Each row is a point on a landscape with many valleys, with its height.
From any point a ball rolls to the lowest of the 2 points nearest to it. It stops when none of these is lower. Distance is the straight distance between rows; heights are no part of it.
J781: [141 142 107 180  86  98 102 116  93  65 134 125 120 156 166 147 168  95
 120 123  83 163 182 122 154 133 156 169 125 141 128 225 130 127 103 109
 121 130 147 147 129 121 124 154 118 108 109  85 142  63 124 125 137 162]  h=3.52
J590: [122 122  25 103 127  99 140  90  62 107 116 143  76 199 136 100  86  95
 142 197 119 131 179 151 138 121 155 115 133 113 149 165 176 165 108 141
 119 145 146 121 111 143 138 122 148 173 122 121 151  98 115 109 127 177]  h=1.71
J135: [130 124 122 126 114 117  90  79  55 101 137 149 121 162 122 159 171 142
 112 107 107 126 182 127 181  99 155 154  97 186 126 187 119  73  83 108
 112 150 125 163  90 122 123  89 171 122  82  74  73  87 166 131 151 140]  h=4.43
J870: [125 153  80 131 167 143 138 138 143 181 162 127  81 149 125  92 121  93
 135 112 153 125 114  98  99 122 214 132 152 123 134 136 165 182 126 124
 145 120 110 151 145 133 106 154 127  84 114 140 193 139 150 131 123 164]  h=6.80
J615: [128 151 152 130 128 167 128 137 199 144 177 159 121  62 111 140 185 170
 142  88 115 126  90 119 119  93 116 153 160 138  85 138  95 112 116 111
 157 121  86 144 108 163 119  78 128 130 123 117 111 131 117 197  96  87]  h=6.77
J522: [ 76 111 127 131 140 102 157 145 170 221 120 123 126 163 110  83 156 167
 126  97 175 117 116 193 106  86  63 118 179 101 112 123  88  94 131 140
 194 141 127 103 100 134 118 126 188 147 189 163 157 145 121 159 109 133]  h=2.93
J373: [103 149  94 160  99 119 161 123 156 142 171 168 135 138 159 100 123  93
 143 149 178 164  70 120  84  88 120 158 122 120 142 158  86  94 167  95
 139  80 128 100 170 107 112 173  98 109 136  67 202 104 194 112 142 124]  h=4.76
J455: [ 89  89  95 118 179 128 120 129  98 167 116 111 143 122 112 154 181 162
 134 125 128 124 132 185 107 141  79 157 114  79  77  84 113  79  95 161
 138 120 125 123  74  96 139  59 126 162 182 144  94 157  97 117  72 120]  h=2.98
J878: [132 139  51 117 191 183 166 102 151 152 156 139  78 171 132 124 128 103
 124  98 163 104 138  95 118 114 190 119 162 150 156 155 202 193 149 117
 120 167 121 166 133 169 101 140 144  70 149 136 137 100 138 158 101 155]  h=6.58
J496: [128 100 113  89 137 165  96  73  93 146 132 144 133 161 133 156 183 127
 116  97 131 140 159 144 167  90 129 148 127 207 124 175 139  79 141 136
  81 158 136 177  90 133 122  81 177 119 115  95  59 101 163 132 138 124]  h=4.80
J396: [158 102  41 130 142 116 135 107 133  91 102 146 124 171 124 138  86 104
 164 192 100 166 170 147 152 124  87  98 154 122 146 193 182 153 119 142
 105 168 155 114 109 149 150 153 144 142 129 128 136  87 118 150 154 153]  h=0.85
J568: [ 97  94  83  99  85 116 191  77 104  52 130 145  90 149 124 153  89 135
 117 153 121 104 148 116 172 126 174  93  73 177 158  99 119 124 156 116
  98 105 145 113 128 124 120  98 128 143 122  80  99 126 175 104 140  94]  h=2.82
J890: [131 135 191 113 176 141 135 132 138 188 114 141 103 161  90 162  94 127
  61 110 159  67 115 125  89 129 157 108 111 140 139  83 131 128 161 126
 130 116 143 134 178 146 116 105 132 113 140 165 108 162 179 107 107 112]  h=2.26
J418: [105 117  58 123 142 123 160 138 131 149 133  90 171 112 162  66 149 130
 206 114 163 145 120 130  82 148  96 130 179 130 128  91 139 158 192 126
 138 153 120  85  87 135 137 178 156 124 206 146 185 123  62 138 115 104]  h=1.20
J287: [101 139 163 121 131 153 126 130 103 101 162 103 129  91 134 165 156 149
 101  84 104  95 132  78 144 141 197 171  93 151 117 116 119 130 116  90
 113 103 106 177 109  97 141  85 110  74  94 103  95 100 142 114 117 122]  h=6.36
J948: [130 134 106 136 143 182  99 130 135 170 172 141 171 133 139 148 148 110
 153 147 155 199 126 141 142 123  80 143 163 118 140 174 127  70 118 184
  82 131 156 155 114 142 158 140 114 142 117 111 110 117 164 103 150 117]  h=2.72
J883: [124 109  57 117 163 168 184 109 182 121  89 115  83 183 140 138 147  98
 114  85 165 109 107 103 113 101 149 127 157 154 132 114 203 163 166 104
 120 170 113 110 139 149  89 128 155  80 167 138 108 133 144 162  83  99]  h=6.34
J965: [168 118 189 106 110 148 121 115 134  73  68 112 120  99 119 148 121 158
  98  86 106 100 186 110 172 149 153  89  84 184 130  84 153 135 138 111
  94 149 123 138 127 134 109 126 160 115 101 154  65 157 118 131 141 114]  h=5.08
J465: [139 134  94 123 158 180 123 161  95 159 110  77 144 100 136 137 125  81
 143 133 141 129 100 129  99 154 167 116  96 128 118  31 162 161 117 155
  67  98 104 115 131 124 135 146  95 115 132 146 160 191 114  71 123 129]  h=2.02
J580: [119 124 177 145 130 145 186 140 178 143 113 138 135 134 112 173 135 122
  63  90 170  69  86  77 112 103 169 119 112 157 134 111 112 113 167  94
 120 115 163 121 201 122  85 127 128  71 145 125 113 143 202 121 102  85]  h=2.86
J324: [163 143 138 176 111 173 109 131  93 124 110  99 159 117 172 157 178  96
 136  97 146 183 170 139 162 155 155 106  99 183 118 118 143 108 111 144
  63 121 160 119 166  97  90 196 103  63 124  88 140 150 136 104 146  88]  h=1.70
J766: [146 153 158 104 110 135 137 122 104  82 150 115  81  94 102 131  60 137
 116 148 106  81 149  63 163 151 228 133  82 139 175  96 136 184 125 109
 109  86 129 163 146 130 143 127 113 116  53 128 106 132 152 101 165 131]  h=5.64
J560: [100 136 118 108  66 122 150  95 127  99 117 110 127  46 152 119 118 138
 157 126 130 149  86 124 127 131 136 122  74 172 122  42 105 107 174  98
 123  86  95  65 118 116 124 138 121 129 119 105 150 171 112 116 149  71]  h=2.42
J261: [109 130 134 131 102 127 136 142 108 113 184 102 112 119 139 134 141 141
 115  94 143  93 172 110 139 153 202 162  90 144 128 142  97 147 125 110
 117  98 147 178 147 122 134 127 117 102 122 122 142 139 115  86 122 152]  h=6.12
J588: [ 93 110  74 128 160 119 170 134 105 143 101  93 128 154 113 146 133 104
 143 157 109 144 105 176 117 129 111 140 108  98  95  68 143 135  74 159
 121 134 121  87 108 102 122  73 103 164 155 153 139 164 127 130  92 132]  h=2.85
J284: [143 133  94 125 119 167  95 132 104 190 144 141 139 111 132  89 132  86
 154 149 161 192 155 168 165 105 101 121 160 127 164 155 147 107 126 166
  80 138 149 145 116 138 131 204 140 118 123 116 154 150 127 120 181 132]  h=2.05
J799: [ 82 113  96  80 219 166 141 120 111 141 122 126  80 184 110 148 122 131
 119 104 129  79 124 110 101 138 152 139 134 120 117  96 175 145 137 139
 141 142 125 151  83 137 141  44 140 120 126 166  97 130 129 162  77 143]  h=0.74
J808: [ 75 101  91 129  90  91 150  91  88 145 169 154  98 182 140 127 127 128
 104 140 160 127 161 149 139  95 157 134  89 154 149 178  86  68 142 125
 114 109 175 130 140 144 107 115 169 149 133  86 133 126 194  79 155 153]  h=3.70
J740: [156 116 209 126 130  90 103 139 158 130  53 124 179 147 101 127 116 147
  81 123  96 139  93 138 122 106  41  85 156 123 121 120 105  91 127 117
 171 168 117  64 145 126 106 134 154 145 154 163 107 116 106 156 131 133]  h=4.09
J249: [149 115  96 118 172 124 168 130 155 106  80 109  87 164 123 122 100  87
 129 119 108 111  69  77  81 117 138  96 159 119 121  92 187 191 150 114
 150 168 121  70 145 135 109 113 149 112 138 149 124 123 122 182  95 127]  h=6.08
J893: [120 153 132 102  89 150 123 103  92 121 132 113 118  67 131  89  96 124
 146 151 134 149 122 131 108 128 139 109  86 145 136  63 113 140 129 122
 106  96 110 107 104 150 145 160 128 160  97 119 162 163 115 106 166 122]  h=1.97
J33: [147 133 211 155  92 122 120 159 199 106 134 159 173  75 133 143 108 132
 117 119 115 124  71  97 108 137  71 113 125 130 124 139  80  90 149 111
 144 105 124 120 173 110 129 133  67 137 114 110 109 129 158 142 125  92]  h=4.96
J127: [135 148 110 172 113  94 110 141  98 103 132  82 108 103 147 145 153 126
 151 115  76 141 150 137 149 150 184 177  83 100 101 121 136 151  43 131
 112 100 112 155 127  96 109 104  53 121 105  97 150 126  88 113 133 149]  h=7.50
J2: [137 123 117 154  77  66 166 128 158 105  80 127  89 150 135  92 121 109
 116  97 148 105 113 116 115  96 143 102 132 137 144 134 127 127 163  81
 170 146 123  77 192 127  72 151 159 100 151 111 182 128 125 147 123 107]  h=3.84
J510: [156 122 174 182  99 151 109 140  92 123  89  95 194 144 175 178 200 119
 107  91 134 163 164 144 154 184 104  86 103 180 119 131 149  90 135 151
  78 155 164 142 175  95  98 160 106 100 175 115 102 131 136  90 132  97]  h=0.97
J165: [148 139 173  85 106 163 144 111 125  64 125 136 114  69 104 141  70 171
 124 125 115  71 164  72 176 159 183 104  73 176 173  72 128 156 159 103
 102  94 142 166 116 123 142 126 152 131  67 128  70 152 142 123 166  97]  h=5.40
J563: [107 129  90  85 143 161 121 110 106 155 153 117 152 118 154  71 127 109
 195 124 171 157 107 116  85 150 112 149 161 121 140  80 138 154 202 139
 115 136 123 129  87 152 170 167 126 148 169 144 170 131  90 105 131 129]  h=0.59
J178: [187 134 240 158 101  73 100 140 165 107  71 123 175 131 120 145  92 106
  84 144  82 142  72 118 109 131  51  92 120 121 117 128 109 106 136 121
 150 134 125  84 190  96 131 154  89 134 117 131 129 114 151 123 139 128]  h=4.58
J111: [ 83 138  57 138 168 133 155 124 166 193 187 156 101 149 109  93 146 156
 154 160 156 134 123 156 131 115 116 154 186  80 112 139 120 134  90 153
 186 111 123 126  84 139 145 101 131 178 138 130 166 122 134 167 104 150]  h=4.11
J274: [104 129  92 132 184 129 149 161 147 198 199 135 130 161 113 123 104 123
 160 206 152 130 110 157 124 153 106 139 182  37 127 152  97 132  90 168
 146  94 166 156 130 141 178 124 107 164 134 152 140 122 142 123 137 152]  h=3.69
J257: [135 113 157 109 124  97 146 156 123  49 111 122 163 177 135 140  70 122
 123 171 135 114 156 114 127 199  88  91 137 106 164 135 145 150 187 138
  95 138 184 131 170 129 162 165 113 157 138 145 112 102 153  99 121 121]  h=0.86
J121: [131 131 105 105 127 141  93 122  91 165 149 121 150 138 158  66 118  85
 177 155 169 177 142 149  94 144 106 121 152 110 152 130 154 143 167 159
  87 133 160 130 121 151 162 208 144 124 122 150 181 137  97  85 161 162]  h=1.34
J238: [162  99 184 141  93  76 108 158  91  74  69 118 142 184 128 130  73 112
  81 146 112 108 188 124 128 158 116  77 113 146 154 150 122 138 153 114
 121 144 169 118 174 135 120 161 157 142 134 165 127 135 132 100 137 156]  h=1.77
J503: [124 122 173  98 188 133  68 146  57 161 125 114 146 133 101 150 108 152
 124 157 112  95 136 156  86 186  94 168 106  76 125  65 137 113  91 153
 105 110 126 191 115 118 173  94 110 185 113 160  72 152 130  71  92 165]  h=2.17
J911: [133 139 204 130 131 151 136 127 193 163 151 193 139  89 103 154  82 159
 104 133 173 101  96 132 103 112 102 106 139 130 147 130  82  77 134 145
 141  88 135 144 157 136 141 114 114 159  94 132 101 139 194 143 120  93]  h=5.24
J174: [116 134 189 126 141 140 119 149 163 191 184 172 121 117  96 108  95 154
 107 138 172  96 131 134 107 123  94 122 172 102 129 172  81  95 132 156
 161  98 138 154 140 174 149 124 134 167 115 147 129 131 156 144 128 141]  h=4.95
J485: [159 121 127 129 119 100 178 141 172  38  90 145  88 132 124 150  96 102
 112 139  86 104  71  62 132 133 151 104 140 109 120 132 170 183 145  78
 139 155 114 108 159 101 128 119 112 104 127 132 109  80 126 179 105 124]  h=5.79
J56: [153 130 152 114 122  99  89 122 113 196 117 145  93 118  90  95  75 148
  86 163 152 109 175 188 154 108 125 100 125  94 142 117 117 107  74 171
 139 121 116 131 120 158 129 139 169 181 110 168 140 171 129 113 169 164]  h=3.37
J413: [126 137 101 120 133 137  74  93  60 189 121 126 101 101 115 121 130 130
 127 148 106 188 133 191 158 100 127 142  95  99 124  86 118  79  75 165
 102 106 104 101  94 116 136 123 129 162 112 110 156 154 132 103 174 156]  h=3.35
J530: [157 139 200  84 157 164  76 123 146 155 103 144 129  84  74 121 122 169
  91 104 103 124 104 111 140  98  94 127 138 133 108 118 136 108 105 122
 144 158  68 149  80 147 136  78 150 134  89 154  77 115  87 166 127 145]  h=4.23
J363: [132 147 162 135 123  73 116 112 103  96 134 104  81 152 115 114 100 126
  94 146  75 110 100  97 131 113 181 146  95 116 120 122 103 147 103  69
 179 103  93 120 130 114 115 101 123 127  94 117 147 124 141 120 126 177]  h=1.36
J404: [132 120  72 163  89 128 150 127  91 115 106  79 153 110 172 160 160  86
 164 118 142 163 162 157 156 143 173 113  74 167 114  86 142 135 113 134
  64 105 140 116 160 100  97 155  84  93 130  83 172 160 118  97 128  65]  h=2.22
J507: [145 121  92 124 124 142 141  97 199 115  69 133 136 104 130 169 165 125
 133  91  81 159  98 121 150  77  99 119 135 156  88 131 149 110 112 134
 137 158  92  59 110 112 103 102 133 124 157 109 104 113  99 192 116  66]  h=4.16
J105: [ 79 115 138  95 167 142 145 136 132 132 120 129 112 146 116 141 131 139
  99  80 146  62 126 137 109 110 165 141 117 131 117 100 118 125 145 128
 141 133 128 137 124 130 138  65 158  99 158 156  89 148 134 128  66 127]  h=1.50
J26: [114 100 110 103 177 120 157 160 114 146  91 107 155 163 124 135  94 111
 129 147 143 115 131 156 102 163  93  77 144  89 127  86 160 156 142 156
 116 146 156 107 134 114 140 127 125 146 152 173 128 168 128 120  97 121]  h=2.28
J200: [145 106 163 156  93 111 109 152 119 138 103 125 215 141 150 175 191 143
  78  85 151  99 167 163 146 151  80 110 107 143 127 140  99  73 131 143
 134 145 157 125 172 100 109 138 117 113 188 144  85 154 145  88 104  96]  h=1.80
J804: [126 137  73 150 186 173 105 127 151 183 180 129 137 122 136 100 176 110
 191 126 134 151 140 124 110 148 124 164 203  78 141 180 138 162 127 167
 155 151 120 164  89 167 155 163 117  96 146 154 150 104  52 152 133 138]  h=5.70
J626: [100 124 130  72 201 144 108 134  61 127 142 152 108 145  92 150 125 152
 133 133 121  88 120 115 101 161 132 189 111  89 104  64 150 140 104 130
 127 120 118 178  85 122 174  42 114 161 121 154  86 142 111 123  72 148]  h=1.54
J933: [137 162 233 117 113 147  93  97 132 141 166 131 162  56 119 112 143 173
 106  82 139 111  85  76  93 116 131 147 103 190 128  87  70 101 183  86
 134 130  83 157 120 144 138 127 136 106  88 119  88 115 123 118 149 105]  h=3.32
J98: [119 147 113 130 121 150 101  75 109 189 139 124 131 101 146 131 170 112
 136 132 108 213  83 169 125  79 114 153 119 139  98  94 119  87 101 156
 120 108  90  77  91 103 135 140 108 127 128  83 182 139 117 131 173 132]  h=3.74
J66: [171 133 119 123 124 124 101 140 156  79  89 141 116 136 109 128  95 135
 132 173  60 147 169 131 182 144  86  93 170  95 128 204 169 165  86 121
 147 157 127 130 102 145 134 127 135 146 106 142 105  84 110 169 152 161]  h=0.75
J61: [120 158 116 145 105 153 132 108 152 222 140 150 129 123 151  98 143 107
 144 131 159 195  72 146 120  61  82 121 149 128 127 115 112  75 124 149
 142 121  91  78 119 114 101 173 132 129 143 111 201 137 155 139 167 110]  h=4.10
J114: [136 129  89 170 121 133 165 175 154  96 155  92 166 135 136 151 120 120
 148 141 160 106 172 130 135 193 155 111 133 103 138 150 144 171 101 147
 100 121 194 161 168 121 132 158  82 106 156 129 134 127 118 110  97 126]  h=4.48
J535: [149 107  53 181 127 122 134 135 136  97 112 122 126 170 120 173 117 106
 147 194 113 157 173 166 191 168 113 128 123  76 116 179 168 135  37 172
  99 133 186 137 145 119 127  98  84 135 136 116  96 127 139 117 120 117]  h=3.60
J823: [118  98 132 132 130 134 117 145 102 153 128 113 197 139 147 180 191 152
 123 109 137 131 159 187 128 136  71 144 103 127  96 130  84  56 110 163
 118 149 160 128 117 112 145 107 135 126 176 132  94 149 128  95 103 113]  h=2.41
J641: [116 133 121 147 122  92 161 112 169 125  94 122 102 135 158 125 171  90
 120 106 127 152  37 106 104  58 148 143 139 124 123 107 131 120 143  82
 164 133  79  39 168  89  68 150 130  93 150  90 184 126 154 146 128 103]  h=4.24
J716: [ 98 125  78 163 129 107 161 151 128  68 179 114 154 184 171 160 144 121
 141 135 143 129 151 114 102 175 164 147 151 107 140 180 122 159 158 130
 128 130 178 166 162 108 155 149  76 107 165 122 150  79 133  99  85 151]  h=4.82
J34: [ 71 122  85 124  65 127 178  76 137 123 151 143  93 127 141 118 118 132
 119 122 173 125 137 129 158  97 178 104  91 187 156 114 112 106 158 105
 117 107 139 105 147 135 111 129 143 120 125  81 137 135 183  97 150 102]  h=3.25
J188: [124 128 147 122 106  83 114 157 113 117 171 125 166 129 136 104  84 115
 155 185 133 153 117 145  86 141  76 144 158 101 144 167  78 126 143 144
 142 122 172 126 135 136 178 159 115 189 125 122 153 111 119  96 141 154]  h=4.22
J107: [120 114 115  96  96 105 162 101  79  43  92 131  99 142 146 152 113 129
 129 121  96  87 140 108 147 143 162 136  77 162 123  82 142 153 186  94
 116 118 137 118 118 105 139 103 145 123 143 126 107 135 122 122 101 134]  h=3.30
J957: [ 81 107 143 112 104  63 134 104 119 132 151 153 130 164 137 101 103 134
 120 167 154 125  97 151  92 113  93 127 142 124 125 151  69 100 151 124
 161 118 132  91 133 138 147 128 154 189 140 117 163 117 154 128 121 152]  h=3.82
J738: [142 109  56 173 159 151 139 179 137 123 102 105 170 147 134 133 125 103
 181 181 141 156 174 163 175 187  93  95 144  60 139 133 182 168  80 179
  84 131 184 132 140 121 135 158  78 116 162 149 123 123 130 105 140 122]  h=4.07
J955: [135 144 213 129 165 119  52 128  45 150 132 112 131 149 115 126 114 144
  90 117 106 113 140 113 105 165 160 170  81 108 131  92 115 115 132 124
 110 110 123 179 136 123 150 125 117 128  99 148 110 132 145  47 121 175]  h=1.33
J991: [152 126 129 123  86  85 170 136 142  70  92 129  88 134 135  84  70 116
 123 123 143  91 143  88 130 109 164  87 139 171 155 164 138 195 188  79
 141 138 112 108 160 158  98 160 168 110 111 145 156 123 116 170 152 124]  h=3.39
J617: [146 142 141  87 144 176 115 114  78 181  96 106 136  98 119  95  90 106
 143 148 123 164 102 133  90 138 128 115 111 133 131  38 159 143 144 153
  83 111 108  92  99 125 152 150 122 138 112 146 158 171 131  87 166 134]  h=1.46
J327: [126 110 162 105 100 102 103 110 136 154  76 151 136 138 100  88 120 148
  76 106 144 102 156 171 138  98  56  75 145 151 137 145 100  89 146 137
 168 167 129 105 123 135 103 117 198 159 168 171 105 152  97 143 139 137]  h=3.49
J576: [154 143 120 152 123  95 171 138 185  41 124 132 124 121 137 160 113 118
 129 152  94 136  50  86 116 151 130 126 124 116 110 127 139 157 145 104
 135 124 139 101 155  95 119 132  44  96 115 106 131 104 138 163 111  93]  h=5.55
J46: [117 106 145  92 113  84  99 122 101 118  97 163 101 161 102 124  93 169
  98 150 127  98 184 180 156 117  86 107 113 111 144 152 120  97 108 138
 157 150 128 133 114 138 134  94 177 179 117 155  87 152 106 126 122 165]  h=2.84
J157: [121 120  32 144 129 107 140 108  84  97 128 129  56 177 121 115 112 102
 131 163 100 128 186 147 177 118 197 131 108 109 127 164 171 176  62 138
 123 135 130 142 141 124 100 105 123 129 110  99 153 101 125 122 113 191]  h=2.36
J836: [116  87 142  85 157 120 160 145 128  85  87 118 183 154 114 130  64 126
 166 186 135 116 136 142  96 193  39  93 153 100 143 103 144 175 166 157
 120 145 170 111 110 129 162 136 124 169 164 177  90 123 104 127 117  99]  h=1.68
J722: [132 150 193 145 117 119 107 161 167 152 186 138 156  93 114  78 106 143
 148 166 156 130  85 133  89 124  49 131 170  83 131 140  56 103 126 137
 173 111 132 136 136 150 155 153  95 176 115 139 164 121 125 138 154 132]  h=4.60
J887: [134 147 144 147  87 119 136 122 114  91 178 115  96  84 129  85  93 128
 112 118 128  96 175  83 173 140 218 131  96 156 153 153 107 160 136  91
 131  98 131 170 135 138 121 147 122  93  66 123 149 115 128 123 164 141]  h=5.89
J831: [149 167 232  97 128 164  60 142 139 165 152 146 143  50  89 125 146 188
 106  94 134 113 109 126 132 124 104 150 131 146 124 107  99  93 112 129
 147 116  88 183 105 168 151 104 139 133  68 145  81 136 104 141 135 136]  h=3.83
J153: [106 120  87 122 161 152 102 161 107 148 163 117 161 136 147 120 177 132
 176 156 106 161 144 147 107 165 102 166 166  83 116 161 126 138 130 156
 149 136 127 153  85 125 170 129 134 135 149 132 130 107  76 122 142 149]  h=5.44
J330: [183 129 203  93 136 145  83 111 148 124  39 130 130 103  80 147 137 145
  91  76  91 110 133 123 152  88 105 102 130 172 123 108 172 133 124  95
 124 179  96 126 109 133  96  92 180 112  97 169  57 133 105 164 135 135]  h=4.67
J58: [149 133 121 113  99 123  80 123  70 201 125 147  93  95 113  82  85 116
 109 167 146 179 146 192 182  92 110 117 123 130 166 118 124  83  87 167
  88 118 131 124  99 152 125 158 176 174  99 127 162 160 144 117 197 153]  h=2.80
J414: [ 83  95  97 124 158  70 157 165 143 153  75  84 139 154 119 103 149 133
 141 113 124 130 123 178 112 116  76 118 168  82  95 114 135 141 111 136
 183 163 119  72  91 132 111 131 197 155 203 162 135 133  64 173 114 128]  h=2.33
J146: [167 122 112 124 122 110 145 142 175  96 129 157 100 138 114  60  62 115
 154 139 149 101 156  93 147 149 120 104 185 144 164 166 183 207 176 118
 139 164 124 118 125 162 105 186 159 122 137 177 149 108  89 166 148 149]  h=2.92
J556: [158 144 107 136 120 150  95 156 113  93 126 119 142  88 145 152 153 140
 169 118  96 157 180 148 165 152 121 149  95 133 115 153 149 136  87 147
  91 128 140 146 100 120 136 123  96 130 112 105 104 132  83 122 130 113]  h=7.32
J531: [177 143 106 110 121 161 106 153 146 105 134 147 108  66 106  70 103 147
 165 123 132  99 177  93 153 158 132 115 169 129 139 160 169 203 150 136
 120 157 107 170  96 169 153 155 147 127 124 168 114 142  61 166 139 138]  h=2.34
J504: [151 129  71 193 111  98 141 134 115  50 116 127 101 172 139 166 142 121
 118 133  89 132 191 141 189 138 185 130 117 124 127 210 152 141  61 121
 114 140 158 152 154 108 112 125  97 121 118 107 115  98 125 128 107 136]  h=3.02
J386: [135 152 151 118 150 147 122 130 173 116 143 120 109  77 123 164 171 155
 120  74  91  99  70  81 117  98 178 174 141 163  94 100 122 141 125  95
 144 128  61 141 107 131 135  76 120  86 100 103 112 116 131 170 110 102]  h=6.59
J57: [121 147 171 142  89 140 107 159 163 100 178 145 155  54 135 131 195 178
 153  87 109 123 114 116 119 124 104 176 150 138 109 173  66 101 122 113
 161 122  89 160 100 142 145  90 114 143 118 119 107 111  62 176 101 109]  h=6.95
J950: [147 142 142 167 104 141 123 175 168  80 162 107 164  59 145 174 207 157
 152  87 112 117 147 121 147 145 150 173 118 136 104 167 111 126  93 142
 118 116 123 156 120 112 121 100  85 102 138  94 109 134  96 150  95  86]  h=7.14
J960: [161 114  73 118 164 153 126 155 176 131 109 135 101 109 111 104 115 145
 146 145 111 129 186 136 167 123 130 108 161  96 128 178 188 182  84 147
 160 158 108 150 100 158 118 124 148 120 102 155 117 122  67 190 146 171]  h=1.63
J938: [100 136 157 143 103  95 162  95 151 117 137 151 115 139 165 122 134 101
  98 126 134 135  38  64  70  91 131 140 131 136 131 133  94 115 204  68
 152 112 109  83 186 104 103 155 102 124 131  82 169  93 174 134 124 102]  h=4.61
J978: [116 151 184 144 156  86  87 119  42 115 130 104 119 146 119 132 126 147
 108 113  73  80 129  92  91 144 187 189  77  98 114  83 108 153  96  80
 146  92  87 170 120 104 140 105 116 130  97 133 139 121 119  75 105 192]  h=0.46
J186: [117 125 179 125  80 151 133 105 142 105 148 118 154  57 155 139 146 128
 111  80 138 131  95  83 130 119 152 132  91 190 125  74  83 126 196  85
 115  98 106 106 144 112  97 152 129  87 121  94 118 140 134 110 161  71]  h=2.83
J848: [140 174 171 158 105 143 147 133 165 209 164 166 128 113 129  87 125  91
 127 125 183 140  70 113 101  74 126 127 151 123 141 135  97  95 125 109
 146  98 111 106 177 121  98 185 115 106 121 109 198 144 179 133 152 112]  h=4.44
J16: [ 94  88 107 119 146  80 150 150 128 130 100  85 157 130 130  67 125 144
 170 108 128 126 121 140  94 163  71 112 173  92 119 103 141 156 179 126
 162 164 118  91  95 140 135 154 169 156 201 192 145 131  41 155 119 113]  h=1.78
J816: [108 132 123 143 150 106  96 145  97 103 180 106 159 178 150 136 152 117
 160 129 120 133 146 105  73 182 126 173 159  98 129 179 122 147 145 150
 149 147 153 179 115 131 177 140 104 120 146 148 139  75 104  94 101 175]  h=5.14
J230: [119 129  51 127 163 187 151 135 151 172 194 149 142 163 141 142 138 122
 160 164 173 163 123 143 127 134 118 142 166  86 149 187 133 116 109 180
 107 108 180 171 130 154 151 137 110 138 137 107 141 117 161 102 135 135]  h=3.21
J190: [ 76 131 144 143 112  79 131 118 117 191 151 139 135 159 143  78 158 162
 121 107 166 139  89 176  90  95  96 145 137 124 119 133  62  73 144 120
 189 121 120 107 122 126 126 127 170 162 174 122 179 126 142 127 107 138]  h=3.42
J853: [126 131 111 136 100 130 110  69  91  79 126 145 106 152 160 169 154 109
 131 130  55 179 137 113 165  90 153 139  98 177 133 181 121  93 131 101
 108 136 116 122 116 117 121 116 129  95  93  66 106  60 166 130 174 131]  h=4.01
J729: [151 124 135 136 129 178 137 100 168 157  87 150 144 104 128 162 184 136
 111 100 109 152 103 145 161  78 126 106 108 168  88 115 146  83  86 134
 109 135 104  92 131 112  92  87 148  97 133 103  87 160 153 151 124  77]  h=3.79
J221: [135 142 152 156 120 174 159 143 196 181 133 129 133 104 130 176 190 119
  97  81 150 121  95 111 121  78 173 129 102 145 105 121 113  97 106 117
 125 111 130 115 176  99  68 122 112  72 122 101 120 165 194 147 107  72]  h=3.33
J182: [163 138 215 152 136 112 112 168 189  81 135 112 149  79 121 154 132 140
 126 138  87 122  39  74 108 146 115 136 128 110 113 108 118 143 112 111
 143 117 108 139 135 104 127 110  58 121  91 125 113 122 129 148 111 110]  h=5.27
J442: [105 126 134 103 123 115 131  97 114 124 115 166  73 142  97 126  95 146
 110 147 100 111 135 133 142 100 162 117 109 138 132 134 136 136 117 114
 142 119 108 118 113 146 135  85 148 155  84 130 122 127 151 140 144 151]  h=2.10

For each start below, name the point where the ball stops.
J722 => J563
J507 => J799
J716 => J66
J950 => J617
J165 => J617
J496 => J66
J938 => J66

Call two points neighbours if one is among the 2 nearest of the other. Go from one point of each pair to the other, from neighbour to neighbour, staying as low as possible. Name the highest point that can't be avoided.
J257 / J510 => J455
J568 / J563 => J957
J799 / J58 => J56
J978 / J799 => J503
